Points on a hilly landscape, in no order, each with its height.
A ball rolls from a point to the lowest of its 2 nearest points, and stops where none of them is lower. Distance is the straight distance between rows; heights are no part of it.
k844: -27  -9  14 -29 -28  -3  13   1  25   0  -2  14  26 -11  16  15 -45   7 -15 -31  54 -29   0  11  23   5 -16  -2 -34  23  17   3 -30 -21  25 -43   8  (h 33.5)
k466:  34  12  23   7 -33   1 -23  -6  -6  -8  23 -50  -7  27  19 -11  37   9  31  -7   5  19 -17 -17  -6 -16  16  14  -2 -22  10 -33   8   7  15   1  36  (h 58.0)
k431:  18 -13 -25 -11  -1 -28  -5  -9  -8 -12  -9 -11 -24  -9   1  14  22  -4 -27  29 -10  16  35  16  13   2  -6  -2   9  11 -15 -11  51  -2 -21  29  17  (h 74.9)
k605: -29 -46  -7  33 -21  -2 -12   7  31  -3  18  13  55  35  24  -3 -38  -2 -12   7  21  34 -20   4 -17 -25 -28  36 -35 -27  -7  47 -36  12 -29 -26  12  (h 41.8)
k286: -15  39 -32 -41  16  -3  -3 -25   0 -20 -22  35 -30 -11  -2  11 -16 -20 -10   9  54 -29  32   1  -1  -9  16 -33 -25   2  -5  31   0   8  16 -11 -15  (h 60.4)
k547:   7   9  -6   1 -22  13   9  13  16 -19  11   4 -42  19  20 -59 -23  23  19  17 -29   4  28   7 -19 -45  -6   1  -9 -63 -36  11 -49   6 -13 -33   4  (h 28.9)
k73:   5  32  14   0 -37  24 -11  32 -13 -16   7  18 -60  20   8 -66  18  27  19   4 -28  -6  -2   0 -26 -43  11   5   9 -32 -28  -1 -38   4  -1 -18  -4  (h 31.4)
k40:  13  -9 -11  22  46  -5  21  10 -33   2  -3 -12 -11  -1  -5 -16  27   0   5   4 -49  23  24   9  53  10  11 -13  40 -18  -7 -13  24 -28 -29  46   7  (h 22.4)
k604:  45  -7 -23  10  29  -6  13  24 -17  11   7  15 -28   5  -7 -25  37   2   2  22 -43  22  30  -6  -3 -12  12 -19  33 -11 -23   8  13   0 -42  14   2  (h 18.1)
k62:   8  -3  26   9 -32 -10 -14   5  19 -10  30 -17  -2 -42  -7   8  11  32   5  12   8  15   5 -14 -41  -5 -10   6 -19  24 -18   1 -12  39  -1 -37  -6  (h 78.1)
k815:  14  31 -21 -14  -9  31  20  21  13  38   9  19  -8  24   5 -40   8 -15  24  -8 -20   3 -14  20   8  35  -2 -18 -35 -18 -24  10 -37   9 -14  11   5  (h 69.7)
k472:   1   7  43  22 -50  -2 -26  -2   1 -15  21 -50   0  -7   6  15  29  11  26 -21  17   7 -37  -2 -13   6 -12  -2 -23  24  -7 -36   7  14  10 -13  28  (h 60.2)
k652: -16  -2  -7 -14  32  -3  -6  -3  13 -39  12  14   7 -25  -2   5 -18  -7 -31  25  31  11  25 -10   4 -32  27   2   5   3   1  35 -10 -19  26 -14 -16  (h 32.0)
k520: -26 -18  13  11 -29  10  -9   7  45 -11  27   7  40  21  20  -8 -25   9   7  -1  61  36 -19   4  -2   1  -9  26 -33  -9 -16  23 -53  12  12 -46  15  (h 38.1)
k902: -14 -14  13  34 -14  -1 -30 -12  -5  -5   3 -13  -4 -22 -27  15   8  16 -22  32 -35  15 -16 -11 -44   2 -18  47  29  14  14  -3  43   1  -2  23 -28  (h 80.8)
k145: -32  11  15  27 -10  33 -12   1  36  -4  41 -16  31   2   0 -24  -2 -20   4  12  -1  47 -24  -5  -7  -9  15  34  -1 -11  -6  10 -25   1  34  11  -8  (h 31.7)
k921: -12 -44 -25  28  36 -11   0 -27   1  -7   0   0  24  26  10  27 -10 -21  -2  20 -33  32  15 -10   1 -38   2   3  23 -42  15  30  40 -11 -36   4   5  (h 43.0)
k335:  -7  38 -19 -10  41   4  12 -17   5  11  17   0 -38 -17 -13  -6  18  -9  71   2 -15   0  25   5 -32  22  15 -54 -16 -33 -48  15 -30  59 -30 -27  -9  (h 41.7)
k282:  16 -28  24  -2  11   5  24  13   3  37  -2  10  40  41  23   2 -18  31  35 -26  22  -4 -13 -10  14   6  -3  12 -15  -8  49  -4 -53  -4 -24 -48   9  (h 49.9)
k19:   1  27 -36 -64   1 -14  23 -14  15  -8  -9  39  -3   1  22 -13 -30 -22 -29   0  41 -23  24   8  29 -18  24 -18 -16   1   7  17 -19 -26  42  -2  -5  (h 57.3)
k876: -21   4  15 -25  20 -20  -1  -4  -6 -51  -8   6  -8 -41  -6  27 -12  12 -30   2  53 -12  34 -20  33 -19  31  -1  32  24   6  11  17 -37  39 -11   1  (h 27.8)
k559:  21  45  -5 -35 -30  23  -5  32  14  37   1  26 -11  17  -3 -30  25 -19  -5 -37   1 -35 -35  24   5  18  27 -44 -28  19   7 -10 -38  -8  36 -11 -15  (h 65.8)
k679:  28 -41 -30 -28  24 -42  11   7   1  16 -10   3  18  11   6  55   8 -32  -4  12  59  17  -2 -17  22  25  -2  19  12  45  32   0  23  12 -33  -5  30  (h 54.3)
k317: -14   1  12  18 -15   5  -3 -11  22  10   6  -9  18 -27 -22  -4 -18   2 -14  24 -34   3   3   6 -32  14 -30  40   0   2   0  -3   6  17  12  28 -23  (h 81.6)
k882:  41  -1  15 -21   9 -12  18   1  26  46  31 -43  52 -13   0  36  18 -12  45 -40   2  -2 -28  -2   2  51   1  -7 -19  39  15 -57   0  26  27   0  23  (h 37.3)
k228:   5  23   7 -29  29   6  13   2 -25   9 -20  -6 -34 -11 -12  18   6  19  34 -22  26 -44  12 -18 -14  29  12 -16  -1  -6   7 -14 -11  29   5  -4  -9  (h 57.9)
k249:  43 -29 -15 -35   8 -37  -1 -21  -5   8 -14  -9  14   2  18  57  13 -13  -6 -13  30 -13 -13 -17  -4 -12   5 -22  -9  40  35 -13  37  10 -11  -6  24  (h 56.9)
k155: -44  -9 -19  29  -2 -12 -29   6 -13 -21 -12  16   0  11 -17  -9   4 -18 -59  39  -8  21  -1  24  32  19  -8  38  20   0   6  29  38 -47   0  52 -14  (h 14.7)
k568: -17   4  35   3 -39   2   5   9   6  -8   1 -19   8 -36 -26 -13 -31  31 -29 -17 -11 -28   2  11   6   7 -32  30   7  31  -4 -26   3 -26  43  29  -7  (h 38.0)
k174:  -9  33  -3 -31 -14  10   5  -1   1 -15 -13  24   0  22  13 -22 -40  -4 -15  -5  47 -36  10  -8  10   4  15  25   4   3  35   9 -13 -17  39  -8 -21  (h 53.5)
k499:  45 -22   9  -6 -26 -13  14  -6   9  40 -13  -8  36  16  28 -13 -34  27 -30  -2 -51 -22  13  -6 -30 -41 -38  20  -6 -22  43 -18   1 -15  -1   8   7  (h 26.5)
k556:   7  23 -17  -3 -18  17   4  -3  29  41  15   0   5  -9 -12 -22   8 -21   5  22 -35   4  -2  24 -20  41 -13  22 -16 -13  -9  -9   2  26  14  50 -19  (h 82.4)
k498: -17   0 -17  29  -6  13 -20   2  15 -11  27 -13   1   8  -4 -11  10 -15  13  41   7  52   1   0 -15   1  12  21   0 -28 -38  18  -1  25  -5   7  -8  (h 35.0)
k780: -33   7   4 -12  23  -9   3   1 -17 -26 -18  36 -25 -46 -22   9 -10   8 -22  -5  12 -12  14  11   7 -20   0 -46 -11  25 -37  29  -4 -15 -14 -28  -7  (h 64.5)
k480:  25  13 -35 -12 -30  -2  10  -5  19   9  10  17 -16  30  27 -33  -5 -18 -21  19  -8  25  32  18  16  -1  -9  -1 -25 -32 -38  14   3   1   2  11  30  (h 27.3)
k468: -34   5  36  21  18  15  41  -6 -14   9   4 -36 -14 -36 -25 -15 -35  33  48 -57 -57 -16 -10  18  28   1 -22 -29  -9 -16 -36 -24 -36   3 -10   9 -10  (h 35.9)
k196:   2 -12   4   7   6 -14 -21 -13 -21 -44  -8 -12 -12  31  22  19  19  12   2   3  49   9   6 -26  30 -14  10   5  25   4  18  -3  40 -21   1 -10  44  (h 49.2)
k476:  31 -50  30  11  -3  -9  -2   8   5  34  -4  -8  51  39  23  32  -6  20  26 -44  11  -4 -42 -12 -16   3 -26  11 -13  14  61 -17 -21   8 -30 -42  19  (h 53.3)
k250: -16   5 -27  43  -2  31  -8 -13  11   0  13 -18 -29  20  -2 -21  16 -38  33  31 -46  33  23  17 -20   8   1  -1   3 -60 -43   7  18  28 -23  37   2  (h 37.8)
k360: -15  18   1 -11   2   5 -26 -12 -35   4 -55  11 -36  -1 -34  15   8  14  -8  21  29 -40   8 -13 -12  53 -10  43  42  11  29  -4  33  12  11  26 -24  (h 84.9)
k624: -41  -3  26  53  29  27  19 -30 -11  -4   2 -36  -6  -6 -11  -1 -23  15  60 -32 -46   6 -12   8  -4  -3 -10  -7   0 -45 -22  -6 -24  15 -32  16  -3  (h 31.2)
k914:   4 -17  10  13 -15 -30 -10  -4  23 -15  29 -19   7 -49  -8   2   9  28 -18  30 -11  42  28  -7 -26 -19 -26  24  11   5 -43  -9  19  22  10  -3  10  (h 77.0)
k730: -43 -32  13  37  -8 -20  -7  19 -16 -18 -10  16   9 -26 -31   0 -10  -1 -72   9 -12   6  -7  21  25  -2 -33  17   6  35 -17  23  33 -49  -4  18  -4  (h 9.9)
k869:   1   7 -10  -5  -9  -3   3  14  -2  15  -8  -4  -4   6 -14  35  32 -26  26 -13  40   8 -32   6   7  71 -10  -6 -12  59  -7 -18  17  30 -33   1  20  (h 66.9)
k647:  26  25  -9 -22 -13  13   9  21 -17  17 -28  28 -47  23   8 -14  18  13  36 -16  45 -25   2   0   0  33 -11 -15 -22   7  -7  -5 -26  22 -37 -24  23  (h 62.0)
k868:   1  -9   3   6  30   4   3  27 -29   9  -2  52  -1  21  -1 -21 -14   8 -25  -5 -11  -9 -15   0   2 -32  10 -12   2   7  28  43 -21 -35 -32 -29 -25  (h 68.8)
k230:  19   4   1 -10  21  18   4  39 -25  29 -15  11   6  12  -7  17  41 -20  15 -20  23 -14 -41  -6  17  53  23 -21  18  56  30 -24   4   4  -3  -2   7  (h 65.5)
k657: -48  15   9  -7 -19  20  -1  21  30 -12   8  34  19   2  11 -12 -36  -4  -8  -6  68   4 -12   4  16   6   9   0 -26  18   5  25 -49 -14  23 -44 -23  (h 33.1)
k626:   3  -5  -4  -4  -3  -5 -28  -7 -22   3 -30  12   3   5 -15  35 -11   2   1  28  58 -15  -2 -24 -29  50 -20  48  24  27  46  -2  24  22  -8  -2 -10  (h 85.7)
k72: -18  15  14  13  21  10  14 -15 -31 -27 -30  -1 -29  11 -12  -7 -31  30  12   7   8 -25  28  -9  24   5 -19  33  39 -33  15  -4  12 -17  -6  22  -6  (h 47.3)
k491:  35   0 -15  -8  14   3   6  11  11  32  32   7  11  19   2  11  50 -26  25 -13 -19  32 -37  -4  -9   3  20 -31 -11  22  16  -6  -2  28 -34   0   1  (h 8.3)
k234:  11  10 -19 -38  40  -2  22 -22 -32  21 -38 -14  -1  20  -2  28  -2 -10  34 -20  17 -50  -6 -17   2  35   4  -3  -6 -13  42 -14  11   2   4  28  -4  (h 55.1)
k755:  24  37 -18 -44 -16   7  -6  22  -1  13 -24  32 -33  14   5  -9  35 -13   0 -16  38 -22  -8   6   4  19  27 -37 -18  22   0  -1 -24   5   2 -14  -2  (h 64.0)
k988: -20   0  27  29 -15  12  -1 -20  30 -12  37 -52  39  -6  -3 -10 -14   1 -10   0 -14  36  -8   7  25 -13   9  33  11 -16 -12 -25  -5 -24  42  32   1  (h 28.2)
k783:  10  35  -7 -15   3  14  16  -6 -30  12 -50  14 -52  19  -8  -9 -12  21  44 -27  10 -49   4   0 -14  29 -16 -21 -20 -34  -6 -10 -25  32 -23   3   3  (h 60.1)
k398:  -1 -27  14  27  -3 -21 -37  17 -32 -22 -13  -6  -1  -3 -10  32  30  13 -38  19  15  13 -14  -8  21  25 -11  35  50  44  33  -2  51 -30  -8   4   9  (h 52.2)
k20: -14 -11 -17  18  20  -7 -17 -19   2 -21  12   7 -36 -18 -27  10  30 -17  16  27 -27  26  11  -2 -27  -9   4 -23   8 -14 -39  19  31  28 -42   7  -9  (h 71.1)
k390:   9   8   2 -26  30  -5  -3 -32  -9  15  -2 -33   5 -38 -15  62  18 -17   9 -27 -16 -44 -17 -16 -24  15  26 -27  -6  35  39 -38  32   8  23  17 -18  (h 57.8)
k69: -29  21 -30  -5 -25  13  -6 -18  11   8 -19  10 -13  11 -24 -18 -18 -32 -21  11 -19  -9   0  38   0  32 -27   3 -18 -16 -23   6  17   3   8  58 -10  (h 83.3)
k281:  23  11 -31   6 -34  -2 -22  32 -12 -12  -4  28 -40  40  17 -52  37 -22 -40  27 -19  20  10  18  10 -23  11  -9  -1 -27 -36  17  16 -25  -1  26  26  (h 22.6)
k354:  55  -8   3  -3 -35 -18   0   3  -4  29 -13 -26  17  19  21 -17 -11  21  -2  18 -28  -9  25   2 -25  -4 -50  38   3 -19  16 -38  25   7 -11  33  26  (h 31.3)
k323:  -5 -32   4  24  16 -19 -13 -24 -11 -31  -7 -10  10  31  20  30  -2   9  -9   4  13  22  10 -22  10 -59   5   8  16 -24  15  24  22 -13 -14 -25  34  (h 46.2)
k469:  12  12   0  -3   7   0  -6   3  13  18  33 -15  13 -28 -14  11  52 -24   6 -16 -38  32 -38   6   7   3  29 -45 -14  42 -16  -7   9  11  12  11   1  (h 14.5)
k654: -24  16 -20   8  20  23   2  -8   8  -3   7   9 -17 -12 -20 -10  -4 -27  17   1 -12  13  -7  17  -6  -2   6 -36 -23 -18 -39  28 -13  14 -26   4 -13  (h 69.8)
k855:  47  10 -13  11  14  13   1  29 -15  34  19  22 -26  26  -1 -17  60  -4  24   3 -36  29 -15 -11 -21   2  25 -17  12  -4  -1   5  -9  13 -42  -1  -9  (h 13.9)
k581:  20  -5  18 -36   9 -23   8 -36  10  12   0 -39  48   7  31  45 -28  -5  33 -43  34 -40 -13 -16  -5  -4  15  -3 -27 -22  55 -39  -3  -8  52 -11  14  (h 45.6)
k789:  -4  13 -24 -10   2  -4   2  -9  18  10   8  13  -1  -9 -13   4  15 -34  19   0  21  16  -7   4   8  35  -3 -32 -30  16 -32   9   0  33  -9   2  16  (h 68.4)
k106:   2 -37 -14  -6  32 -22 -16   0 -29 -16 -19  15  -3  33  12  44  17 -22 -10  27  71  14 -15 -30  32  16  15  14  37  24  31  18  33  -5 -23 -26  34  (h 52.0)
k805:  -8  25   5 -22  41  -3  30  -9   7   7  15  -2  -6 -46  -3   8  -9  12  42 -20  -1   7  25   7   6  16   4 -53 -18 -11 -42   3 -37  42  -2 -37  -6  (h 45.3)
k537:  27 -18 -21   9 -10  -6 -11   0  18  -6  26   5  17  13  28 -16  -3  -7 -34  45 -23  34  22 -10 -33 -47  12  15  -1 -25   5  26  19  -1   6  -9   2  (h 36.0)
k349: -20   4 -15  18 -12  -7 -21   1   5 -30  17  -9 -49 -26 -23 -16  45 -14   6  38 -20  36  26  27  -2  17  -8 -27   3 -16 -80   5   9  25 -25  15   8  (h 72.0)
k39: -11 -22   6  -8 -13 -18 -13  20 -24  -9 -28  -4   3 -19 -22  34  12  -8 -41   4  47 -14  -8   9  36  50 -21   4  25  84  28 -28  43 -30   5  14   5  (h 54.2)
k300:  30   1  20  -8 -24   0  23  13  -6  14 -11   6  -1  10  27 -51 -42  50  -3   3 -48 -28  27  -1 -16 -57 -22  21  -2 -44  19 -11 -28 -13  -3 -14 -10  (h 19.2)
k232: -38 -16 -23  48  35  -1  -9 -15 -10 -38  12  -7   4  17  -2  12  -5 -23  12  36 -15  52  27   9  16  -6   7  21  33 -52 -20  25  35 -15 -27  25 -12  (h 40.2)
k987: -15  -4  -6  -9  -4  -6  -1   1 -22  11 -41  20 -14 -16 -29  24   6  -2 -27 -12  24 -38 -11   3  21  39 -24  -3   2  48  23  -3  20 -10  -7  24   4  (h 55.8)
k529:  31   4  -3 -59  23 -14  32 -16 -13   8 -21 -12  11  19  35  25 -18  -1  22 -30  55 -48   6 -18  29  15  20  -5 -12   1  41 -34  -3 -17  27  -9  17  (h 50.7)
k8:   7 -42  -1  26  -6 -27 -15   2 -14   8  -4 -12  24   9 -10  43  14   7  -4  15  -4  32 -20 -13  -1  26 -28  58  43  24  29 -11  46   5 -33   8  16  (h 50.5)
k534: -44 -29 -20  62   4   4 -25   6  16 -33  37 -12  -1   5 -16   9   5 -23   8  38 -13  85  -6  13   0  12   0  37   7 -24 -56  24  24   9 -49  21 -10  (h 37.6)
k305: -24  16 -24  21 -11  10 -12  19  -6 -18  -4  12 -20  24  -8 -40  17 -29 -36  28 -12  30  15  26  36  11   9  16  18 -19 -38  10  15 -30  14  51   2  (h 18.8)
k862:  11  17 -22   0  15  14  20  20 -24  22 -16  42  -9  43  17 -47   3 -14 -19 -13 -17  -7  -5  10  30 -10   9  -5   3 -13  12  21 -14 -36 -20  13   4  (h 70.9)
k251:  -4 -49   6  24   0  -3  -3 -13  15  12   2   9  41  53  31   9 -29  11  18 -10  32  16 -18 -17 -14 -20 -10  23 -18 -27  43  32 -33   3 -36 -48   1  (h 45.7)
k485: -10   3  24  -2  18   2  41 -19  -8  11 -12  -8   2 -41  -8 -18 -40  30  18 -34 -78 -39   3   3  -8 -26 -25 -31 -15 -19  -3 -13 -26   5 -17   2 -24  (h 40.7)
k917:  14  32 -15 -39  35 -10  26 -16   2  25   4 -33  14 -34 -19  24  25 -25  25 -27 -25 -33 -11   0   8  49  36 -34 -11  11   4 -36  12  18  45  35 -13  (h 55.3)
k285:  25   1  17 -10 -59 -18   0   7  -5   1 -25 -19  -7  -9  -5 -20  -1  35 -29   7  -5 -20  18   9   2  20 -49  35   4  12  -3 -33  23  -8  15  24  29  (h 34.8)
k720:   8 -21  -4   6 -37 -42 -27 -13  15 -36  18 -35  -6 -22  -3  10  35   5 -39  43 -24  29  30   5 -11 -11 -11  15   3   5 -34 -16  59  16  19  26  23  (h 76.0)
k95:  13   3  11  13 -53  19 -37  38   5 -19  25  22 -23  28  25 -57  37  11 -22  26 -16   8 -19  -4 -42 -48  18  -3 -13 -23  -6  19 -42   8   3 -45   5  (h 26.9)
k178:  -8 -55  17  40 -36 -20 -15  11  -3  -6 -13   4  36  18  12  -1 -37  36 -44   8  15   5 -10  -8 -22 -34 -47  54   2   5  18  25  -5  -8 -12 -21  16  (h 45.8)
k278:  13 -13 -13  15   5   0  -1 -21 -24  13 -17   4 -28 -11   0  -2 -26  10   7  22 -68 -17  32 -10 -50 -39 -28  -6  -4 -46   8  11  22  24 -44  11 -24  (h 17.9)
k725: -36  21  48   2 -39  20   8  -4   8 -26   4 -17  -7 -36 -12 -17 -45  38   5 -19   1 -30  -1   2  -7 -24 -11  34  14   7  -6 -24 -27 -17  49 -16 -27  (h 37.7)
k577:   4   9  -7   6  11   0  15 -21 -19 -24 -20 -23 -31  19  18 -17 -20  25  29  14 -16 -10  64   2  25 -16  -9  18  29 -65 -23 -14  16  -7 -13  19  18  (h 44.1)
k787: -35  17  18 -17  22  17  34 -25  12   4 -11  -7  11 -44  -7  -1 -52  14   7 -38 -41 -48 -13  17   0  -9  -4 -35 -29  -6  -2   0 -38   0  26 -14 -48  (h 45.2)
k878:  24 -23   4  23 -49 -24 -23  30  -4 -10  -1  12   6  -1   4 -17   1  38 -52  20  -7  -1   3 -10 -29 -41 -26  41   8  15  -6   4   7 -11   5 -15  22  (h 43.2)
k682:  44   3 -21   0 -12  -7   7  -8  11   4  27 -13  -6  13  32 -31   6  -8  -7  19 -45  23  39  -4 -10 -51  15 -17  -6 -40 -33  14  11   2  -1   3  24  (h 31.9)
k473: -24 -44  22  19  -2 -16  -3   2  23  -2  12  12  58  -2   6  20 -25   1 -32 -23  40  26 -18   2  25 -19 -13  15  -8  23  -2  20 -13 -24   5 -24  20  (h 20.5)
k970:  18   8 -38   9  18  19  19  23 -10  20  -9  29  -8  52  10 -41  12 -27  12  13 -16  22   4  23  35  21   6   2  -3 -23 -26  13 -10 -12 -41  39  18  (h 71.5)
k640: -21  13  18 -22   1  -2  10  15   4 -14 -13   7   3 -34 -10  30  -4  -5 -22 -17  57 -23  10   2  40  27  24 -16  16  56  -9  -5   6 -23  37 -10  -3  (h 23.0)
k512:  16  -7  -6  19 -15  19   1  -6   5   6   5   1 -42   4  14 -32  -6  15  25  28 -70  -9  25  -8 -59 -45 -13 -21 -18 -55 -23  21 -27  30 -38 -21  -8  (h 23.1)
k66:  11  39   4 -14 -14  29  23  32  -1  50   5  18   9  -2 -15 -40  11   1   8 -37 -54 -24 -30  26   9  28   6 -36 -23  19 -11 -13 -53  -2   7   3 -14  (h 67.7)
k615: -17   4 -21  35 -17  27   1  -5 -20 -27  -3 -17 -46  44  17 -41  -5  -8  35  12 -23  12  38  14   9 -10 -13  -3  11 -78 -43  -3   2 -10 -23  26  24  (h 40.8)
k591: -40 -22  21  24 -22   0  -6  16  -8 -13  -6  14  24   1 -11  -3 -32  11 -56 -18  19   0 -21   9  28 -20 -24  27   7  33   1  19   0 -47  20  -6   4  (h 14.9)
k567: -20 -12  12  31 -30  -5 -36   3   8   2   8  -4  12 -24 -32  30  20   8  -6  10 -18  14 -49 -15 -58  -6  -8  18   6  38  13   8  20  25 -18 -12 -17  (h 80.0)
k108: -22 -14  -3  13  14   3   2 -12   3  17  -2  -3  36   7 -11  53 -30  -6  30   9  56  11 -19 -15 -17  64 -11  46   8  26  36  -7  15  23 -17   9 -10  (h 86.6)
k316:  -2  14 -26 -24  34   1  -7  12  -8  27 -32  34   6 -14 -38  20  24 -40 -20   2   7 -18 -14  12  10  57  13 -12  14  48  28  12  25  10  -6  33 -25  (h 57.4)
k320: -19  22  51  -5 -12   5  24   1 -12 -29   0 -23 -11 -23   1  -1 -26  36  21 -54  21 -34   8   6  35  -6  -4  -1  11   5 -10 -36 -18 -17  35 -20  10  (h 33.2)
k238: -29  25  -8 -16   3   7 -20 -16 -13 -19 -40  18 -42 -12 -42  -4  13 -12 -28  26   3 -24  20  18   1  37  -3  10  17  -8  -4   0  29   0  18  52 -22  (h 84.2)
k818: -12  32  -9 -52  50  11  22 -32   5  19   2 -11  24 -39  -3  42  -4 -16  45 -24  12 -32   0  -4  -6  38  25 -38 -29   5  19  -4  -6  31  39  -9 -29  (h 52.1)
k138: -10  33  17 -12 -10  22   9   3 -18  -9 -26  19 -22  16   2 -39 -32  24  -3  -7   6 -47   6  -3  10 -10   5  49  38 -24  30 -22 -10 -22  30  15 -28  (h 50.2)
k822: -22  19 -12 -11  31  15 -19   4  -8  15 -15  47   6  -2 -20  20  12 -31 -22   7  29  -9 -18 -13 -10  14  28 -10  19  29  42  36   7  -5  11 -19 -40  (h 59.1)
k804:  19   7 -38  -9   9  22  11  -3  21  -1  27   4 -41   3  21 -53 -21  -5  23  33 -37  17  69  11 -25 -24   9 -24  -4 -73 -61  19 -26  16   1 -17  -6  (h 34.3)
k296: -40 -17  -2  21   9  11   2  15  14  21   0  19  51  -2 -16  20 -33 -13  -1   0  56  24 -23  -4  13  48 -12  35   6  36   2  24 -11  -4 -14   2 -15  (h 87.4)
k364:  34   9   8  -4  15 -11   5  -3 -18 -25   1 -10 -17  13  20  -8  20  31   4  -4   6  -3  13 -15  20 -36  22 -10  20  -4  10 -10   4 -25  11  -1  21  (h 52.6)
k47:  21 -13  -9 -32   5 -10  -7  -6   6  32  -2  -2  28 -28  -5  55  18 -26 -13 -21   5 -34 -38  -8 -22  14   6 -36 -17  71  46 -26  24   5   4 -11 -14  (h 59.4)
k835:  22  -3 -12  -7  17 -11  18 -21  -1  13  -7   3  -9  -6   6   6 -11   1  11   2 -31 -16  20   2 -18  -8  -7 -21 -10 -20   0 -11   9  15 -20  11  -6  (h 23.2)
k742:  27 -11  28 -18   7   8   3  32 -31   0 -14 -25 -21   7  13  34  40   4  23 -32  52 -17 -34 -20  23  42  25 -37  16  54  12 -51  13   5  -3 -23  41  (h 63.9)
k307:  22  -5  21  12 -30 -17 -37  -3 -10 -12   6  -4 -17 -22 -10  27  35  27  -1  15  10 -11 -13 -34 -58 -25  -3  12   6  21  15  -7  21  38  -7 -26  -2  (h 79.1)
k589:  -1  23 -12 -12 -24 -10 -25  12   5 -29  15  -1 -39 -25 -25 -16  52 -20 -24  27   9  29  20  20  15  26  16 -12  15   8 -63  -8  18  13  20  29  10  (h 72.8)
k99: -49   2  17  24  22  30  13 -14  17   6  14 -17  15 -55 -24  -9 -47  -2   2 -27 -49   5 -26  24   2  -6 -17 -38 -16   6 -40  11 -37  10  14  12 -40  (h 49.1)
k773:  23  24  27 -34 -12  -2  15  15 -12 -11  -2 -19 -16 -30   3  14   3  23  -6 -29  32 -38   7 -17  22  24  16 -11  17  39   2 -49   0  -9  43  -8  12  (h 27.7)
k608: -16   6   1   2 -28  19 -29  31  28 -30  24  28   8  22  20 -43   6  -3 -19  19   8  23 -16   7 -27 -41  27  -8 -34 -16   0  32 -64   0  16 -62 -24  (h 21.1)
k858:  -8  13  14  24  20  20 -12  -7   0   1  19  -4  12 -13 -16   8  23 -18   6  -3 -30  15 -34  -2   3  -3  26  -6   5  14  16   6   4  -5  10  25 -25  (h 19.6)
k440: -20 -13  14  43  27  12  12  -3 -24 -11   0  -9 -10  18  -6 -17  -6   1  24  -5 -38  19  -2   8  33 -13  -3   2  19 -25 -21   6   1 -17 -33  25   9  (h 26.7)
k444: -32 -50  36   5   5 -10  15  -8  37  10  -7   7  53  -3  11  23 -47  11  -1 -36  28  -3 -15   8  10 -14 -22 -15 -24   4  17  23 -45  -3  -9 -43 -13  (h 26.8)
k502:  40  12  23 -41   4 -13  13 -26  21  43  22 -56  51 -14   9  26 -17  -3  32 -46   0 -33 -19  -5  -2  29  -3  -4 -26   0  25 -57  -3   2  62   0  17  (h 41.1)
k886:   5   0   6   8   7   6  23 -16  13  11  -8  -6  35  31  33 -32 -41   5  -9 -14 -42  -2  -1  10  25 -48   1   9   4 -40  25  -5 -15 -32  19  16  -6  (h 34.2)
k807:  39   6 -34 -29  -9 -28 -20   9  13 -16   5  -4 -31   5   4  -4  66 -33 -31  41   5  38  26   9  14  24  20  -8  15   3 -20 -10  50  -3   9  46  17  (h 73.8)
k116:  30  19   7   0  -1  -5 -11   2   3 -28  38 -29 -13   5  18 -22  44  -4   8  11  -4  34   8 -19  17 -20  40   0  17  -4 -15 -28  13  -9  29  12  25  (h 55.6)
k236: -27  26 -14 -28  50   4  14 -27  16   8  14 -10   4 -56 -20  25   3 -27  28 -17 -10 -16   4  10  -2  15  29 -73 -30   8 -27  12 -18  29  19  -8 -32  (h 48.9)
k351:   2  18 -37 -12   4  18  -5 -10  23   1  29  12 -36  -5   9 -26   0 -20  49  26 -14  19  31   7 -52 -13  14 -52 -23 -50 -53  29 -41  41 -12 -33 -10  (h 38.2)
k7:  -1 -14  33  24  10  -7   4  -3   5  -5  16 -20  32  -8  -9   4  12   0 -19   6 -19  21  -3  -8  30  -6  10  25  35   6  15 -18  17 -30  18  30   1  (h 24.3)
k60:   3  25 -18 -52  22 -13  12  -3 -26 -16 -41  26 -54 -36  -8  14   1  12 -18 -17  30 -41  42   2  21  -2  14 -47   7  19 -23   9   0   0   6  -3  -8  (h 62.6)
k334: -36  11  12  13   2  16 -25  27   9 -33  19  29   9 -11  -3 -17  -8  -4 -26  28  32  23  -4  -9 -25 -36  26  17   0  -1   7  47 -32  -8  18 -44 -35  (h 27.2)
k59:  35  -1  11  -2  -6   6  22   9  15  54  11 -13  38  -4  -4   0  -2   4  23 -23 -17 -12 -36   8 -20  30 -19   3 -35  25  19 -34 -16   7   3  -4   3  (h 33.0)
k505:  15 -10  15 -11  13 -12  39  -2 -12   9 -26   4  18  10  18 -26 -42  44  -8 -42 -45 -40  14  -5  29 -54  -6  12  20 -22  27 -13 -22 -38   3   0  -7  (h 27.6)
k701:  30 -28   3  12 -30 -14 -21   7  12 -17  14   0  40  30  35  -4  11  13 -40  21   9  12 -18 -16 -30 -48   7  36  -5   4  29  13   3  -5  22 -29  16  (h 40.0)
k461: -31  -9 -16 -12  48  -8  11   2 -19  -9 -17  53   0 -22  -6  26 -22 -18 -40  -7  20 -16   0   2  34 -21  16 -38  -2  37  12  42  -5 -37 -18 -28 -15  (h 66.4)
k977: -13 -61  -1  32 -26 -22 -15  -3   9  15  -3  -7  46  37   0  32 -17   9 -13   4  14  29 -31  -7 -19   4 -53  59   2  11  21  12  25  10 -37  -7  17  (h 48.4)
k344:  13   0   4  -2  -7   8  -6 -16  13  24   3   1   6   1   2  13   8   0   4  -9 -20 -19 -20  -7 -39 -13  -8  -8 -31   9  27   2  -7  18 -13 -17 -19  (h 28.1)
k187:  16 -16  40  24 -13   4 -12   3 -11  -7   2 -37   6  11   5  36  32   6  22 -33  33  -2 -35 -20  16   2   3  -4  13  48  29 -37  23   0   1 -18  30  (h 62.1)
k45:   5  -7 -12  -2  19   8  17 -18  14 -17  15 -10  26  27  41 -32 -32  -9 -13  11 -39  10  36  -9  17 -80  37  -4  16 -62  16  15   0 -43  22   0  -9  (h 40.1)

Call two points neighbours if one is among the 2 nearest of the other. Go from one point of each pair to the other, from neighbour to neighbour, staying as low as possible. Name the highest point that can't be avoided.
k608 and k547: k73
k608 and k491: k47
k300 and k608: k568
k278 and k640: k652
k730 and k657: k844

Two balls start at each pair of points below. Name the first point that both come to, or write -.
k783 and k577: -
k626 and k47: k196
k187 and k249: k196
k679 and k431: k196
